A landscape with many valleys, sampled at points; each row gives a point and its height.
From any point a ball rolls to the lowest of the 2 points nearest to it. It stops when none of these is lower. Distance is the straight distance between rows; heights are no part of it.
(374) (h 41.3): [ -1   2   1  14  -1 -22 -13  10   5  -6 -19   3   4   6   1  14  -8   4
  -5 -11  -2  12]
(653) (h 54.1): [ -1   3 -12   8 -25   2   6  13  -7 -12   7  -3   5 -14 -11   1  27  -3
   6  -5  -4   4]
(163) (h 31.1): [ 12   2 -16   4 -11  16   8  11  -6   4   4  10 -26   3 -10 -11   1  -1
 -11   4  -3  -4]
(591) (h 13.1): [ -4  -4  -9   0  11 -10 -11 -17   9  -6   4   7   1  17 -14   2 -11   8
 -13  -1  -6   6]
(515) (h 49.7): [  4   3  -7   4 -18   9   7  23  -3  -1   8   7 -10 -13  -3  -2  26  -2
   7  -6  -4   1]
(774) (h 21.0): [ -5  -5  25  -1 -10 -12  -8   3   6  29  -7  -9   1 -10  10   2  13 -14
   4  -7   6  -9]
(452) (h 13.3): [  7   2 -17 -12   2  13  10  -8  -8   0  -4  -3   1   4  -1 -12 -22  11
  19  11  -2  -8]
(402) (h 41.9): [  1   3   0   1  -3  20   8   2  -3 -22  16  -1  -7  -9  -7  -9  29  -8
   1   3  -6   1]
(600) (h 65.9): [ -6   5   7  10  15   3  -8  11 -13 -18  -1  -4   7 -12  11   7  15   4
 -10  -1   4   1]
(612) (h 14.9): [  0   5 -18 -20   6   7   2   0  -3   6  10   1  -1  -4  -1 -19   4   6
   6  -2 -11  -7]
(343) (h 72.4): [  9  -2  -9  15 -19  15  17  -4 -14 -24   6  -3  -3  -9 -10  -2   6  -3
   6  15   4 -12]
(588) (h 28.3): [  4 -14  -6   6 -14 -22  -4  -9  15   4  -9  12 -12  12   4   8 -13  11
  -9  -8  -4   1]
(658) (h 24.6): [  3   1   7   9 -18 -14  -2 -13  -4   4 -26  -2   2   3   4   5 -18  -9
   4   4   5  -9]
(531) (h 19.9): [ -3 -12  -3 -11   2   1  -5 -27  10  -4  14   4  -1  14 -13 -10  -4  -1
 -19   0  -7  -2]
(74) (h 47.7): [ -2  -1  12   9  -5 -22  -5  10  22  17 -10   0   5   4  -5  21  -4  -1
   9 -14   3  12]
(606) (h 47.8): [ -7  -3  14   4   8  -9 -16 -14   4  -4  -6   1   0   9   6  -1  -4 -16
 -22   1  -1   0]
(682) (h 34.4): [  3  -1  13 -22  12 -11  -7  -3   7  27  12   0  -8   4  24 -10   0  -9
 -12  -3   1  -3]
(26) (h 43.7): [  7   0   2  18 -10  10   4  29   0  -5   2  15 -17  -5   2   5  13   1
   8   0  -2   5]
(194) (h 28.2): [ -3 -16   1 -16 -15  -3   4 -27  17  16   7   7 -10   6   0  -3  -1  -6
  -9  -5  -4  -6]
(103) (h 40.6): [ -4  -3   2 -11  24  -2  -6   0  -6  -4  15  -8   7   0   4  -4  10  -3
 -22  -3   0  -1]
(556) (h 45.5): [ -3  -2  14   6   1 -22 -15  -5   7   0 -16   3   2   7   8   9  -7  -5
  -9  -5   0   5]
(798) (h 34.2): [ 10 -10 -16   7 -23 -19   2  -1   2   6  -7   7 -17   5   5   0  -6   8
 -14  -5  -2 -12]
(580) (h 50.8): [  3  -1  -4   6 -12 -10   3   7  19  23 -11   7  -6   6 -11  12  -9  -2
   7 -10   0  10]
(8) (h 35.7): [  5   6  14  -2  31  -3   6  28  -5 -11   4  -2   8   5  18   9 -10  12
   7   2   9  14]
(638) (h 21.4): [  1 -13 -14   7  -3 -20  -8 -12  14 -10   0  11  -1  18  -8  12 -13  17
  -9  -7  -5  11]
(354) (h 37.3): [-10   4   1   5   4  19   2  -9  -7 -21   8  -5   2  -3 -17  -9  11 -10
  -7   6  -3   2]
(144) (h 48.7): [-10  11   8   7  32  16  -5  -4 -11 -20   9  -3  -3  -1  -6   0  -1  11
  -9   6   2   2]
(422) (h 26.8): [  1   5   8  -6  -2  19   5   2  -1   5  -4   7 -15  -2  10 -13  -1  -6
  12  11  -1 -11]
(721) (h 7.5): [  3   9 -10 -17  10  14   4  -3  -3   8   3   4 -10   7   2 -16 -14  11
  11  10  -8  -6]
(548) (h 38.7): [ -2  -3  -7  -1 -14  10  11 -11  -7  -4  -2  -7  14 -13  -7  -4  -1  -6
  17   8   5 -10]
(219) (h 21.8): [ -5   5   2 -13   9  14   2   4  -3  -5   6   1   0  -9  11 -11   6   2
  13   4  -6  -9]
(161) (h 22.0): [ 1  0  8  0 19 -8  0 24  1  2  4 -3 20 -3 10 14  0  5 12 -8 11 15]
(148) (h 68.3): [ -6   5   7  17   3   6  -5   6 -10 -23  -8   4  -2  -5   4  -1   4   4
  -1   9   0  -2]
(640) (h 36.9): [ -6   0 -19  -2   2   5   2 -19  -4  -9   8  -4  16   1 -20  -4  -2   3
  -3   2  -2   0]
(18) (h 47.9): [ -1   0   3   0 -29   2   8  10  -4  23 -15  -6   0 -16   0  -2  11   0
  21  -2   7 -19]
(195) (h 5.3): [ -9 -15   1  -2 -24 -16   2 -16  19  12  -3  -3   7  -7  -3   8   7  -1
   3 -12  -1  -6]
(76) (h 40.8): [  5   0 -23   4 -12  -5   5   1  -1   0  -2   1   4   2 -10  -1  -9   7
   7   1  -2  -2]
(632) (h 14.2): [ -1   2  10  -3  34  -2  -9  -1 -10  -6   0  -6  22   5  12  18  -3   4
 -20  -6  14  12]
(482) (h 45.9): [ -8   0   0  -6 -14  -3   3  12  -2  11  -7  -4  11 -18   4  -1  15   1
  25  -6  -2 -11]
(728) (h 35.0): [  2   7  10  -1  15   3  -5   8   2   5  -6   4 -10  11   9   0 -12  -5
   4   5  -5   8]
(32) (h 29.5): [ -1   3  -6  10   8  15   1   2  -2 -15  19   0  -9   7 -24 -12   3  -5
 -14   6 -10   8]
(629) (h 44.8): [  9   6  12  -4  34   4   3  22  -8 -12   9  -6  -8   6  22  -1 -11  13
  -3   6   4   6]
(183) (h 24.7): [ -5  10  12   9  35   0 -12   4 -11 -16  -9  -6  10   4   8  16  -8  11
 -14   2   6  12]
(437) (h 63.0): [ -3   5   3   3   3   2  -2  17 -14 -18  10  -6  16 -19   4  11  35   3
  -7 -10   7   8]
(192) (h 14.8): [-10  -9  19  -4 -18 -21  -4 -18  15  22  -8  -3   1  -9   9   7   6  -2
   1  -7   4 -10]
(413) (h 30.8): [  3   7   9   3   7  18  -1   6   1  -5  -1   8 -18   8   6  -9  -7  -5
   1  12  -3   0]
(376) (h 29.3): [ 12   1  -4   3 -16   0   6 -10  -8   9 -17   0 -11   5   4  -3 -19  -6
  -1  11   7 -11]
(722) (h 42.6): [ -7  -4 -10  -4 -19  -2   9  -8   0   7  -3  -8  19 -13  -9   0   8  -7
  15  -6   0  -7]
(766) (h 21.5): [ -4   7 -15   0   9   6   2  -6 -11 -14  -5  -2   8   2  -4  -6 -18  18
  12  11  -2  -2]
(162) (h 20.0): [  6  -5  -4  11 -19 -18   3 -17   7   3 -19  -3   8   5  -7  13 -18  -1
   9  -2   4  -1]
(58) (h 25.6): [ -4   2  20 -12 -10  -4   1  -6  13  43  -2   2  -6  -5   6  -2   7 -13
   0  -5  10  -1]
(9) (h 29.7): [  4   6  24  -8   3   5   1   8   4  31  -1   7 -13   0  16  -3   1 -17
  -1   1  10   2]
(78) (h 44.7): [ -8   5   3  -6  30  11  -9  -5  -7 -12  17  -7   0   3 -12  -8   4   4
 -21  -1  -2   2]
(67) (h 59.1): [ -7   8 -15   4  -8  -2   0  12 -14 -13   7  -1  15 -17 -10   7  32   9
  -1  -8   0  10]
(499) (h 46.5): [  2   3 -10  -8 -12  17  11   1   0  -2  14  -3  -4  -4 -14 -13  19 -14
   0  -3  -7   2]
(598) (h 24.5): [  1 -22  -8 -11 -15  -5   4 -38  10   2  12   1  -1   7 -10  -3  -4  -4
 -10   0   0  -8]
(528) (h 33.9): [ 10  -3  -7   3 -19   6  11  -6  -7   5 -13  -4   1  -5  -1  -1 -14  -5
  19  14   5  -9]
(725) (h 46.2): [  7   3 -14   7  -5   1   4   7   8   5  -7   8  -8  12 -12   3 -14   0
   5  -2  -6   8]
(709) (h 32.4): [  4   6  20 -18  15  -3  -4  12   2  26   5  -4  -5   4  26  -8 -10 -11
   0   2   4   3]
(551) (h 39.1): [  6  -6 -23  -5 -17 -14   1  -8  -3   4  -5  -2  -3  -1   2  -8  -5   9
  -5  -3  -3 -16]
(702) (h 52.6): [-10  -5  -2   1   0 -13  -6  -3  21   8  -1  -1  20  -2 -10  15   2  -2
   8 -12   1  10]
(458) (h 30.1): [ -9   6 -20  -2  12   2  -4 -13  -9 -10  -5  -3  15   4 -16   2  -9  19
  -1   0   0   3]
(359) (h 33.5): [ -3  10   6   9  18 -10 -11   6 -10 -14 -21   0   5   5   5   9 -10  10
  -1   0  -2  11]
(310) (h 42.8): [  3  -2 -20 -11 -10  12  10 -15  -6 -10  15 -11   3  -1 -19 -15   8  -6
  -5   3  -7  -5]
(802) (h 36.5): [ 5  0  7  7  2  5  0 27  4  5  4  5 -1 -4  4  6  6 -5 13 -5 -1  9]
(154) (h 15.1): [  3 -19 -10   5 -27 -20   9 -20   9   5  -7  -4   9  -2  -7  16  -9   5
  10  -4   6  -6]
(158) (h 36.8): [ -3  -3   6 -20   9  -5  -8  -9   5  11  12  -4   5   0  10 -10   8 -14
 -12  -4  -5  -3]
(550) (h 30.5): [ 3  0 22  1 13  0  2 27  8 10 -3 -1  6 -1 11 12 -1 -7 22 -4  6 12]
(248) (h 34.3): [  2   8  23 -13  22   8  -5   5  -1   9   0   1  -2   6  21  -8 -11  -8
   6   9  -1   5]
(196) (h 51.5): [  1   5  10   6  36  11  -3  11 -11 -20  15  -1 -13   4   9  -2  -1  19
 -11   6   1   1]
(557) (h 70.4): [  2   1   0  25 -14  11   7   0 -11 -30  -6   2  -2  -7   0   1   2   3
   6  16   4 -11]
(590) (h 18.5): [  6   0  -8   5  -4  10  -3   3   2  -1  12   5 -17  11 -16 -10   2 -11
 -21   0  -9   3]

Call two points neighbours if one is among the 2 nearest of the other. Go from one point of each pair to the other, from neighbour to neighbour, staying as low as possible. Name the highest point that can't be avoided.
(709) and (721) => (728)
(161) and (709) => (196)
(195) and (632) => (103)
(591) and (74) => (580)

Where does a ball stop that starts at each point below?
(557) => (161)
(482) => (195)
(144) => (709)
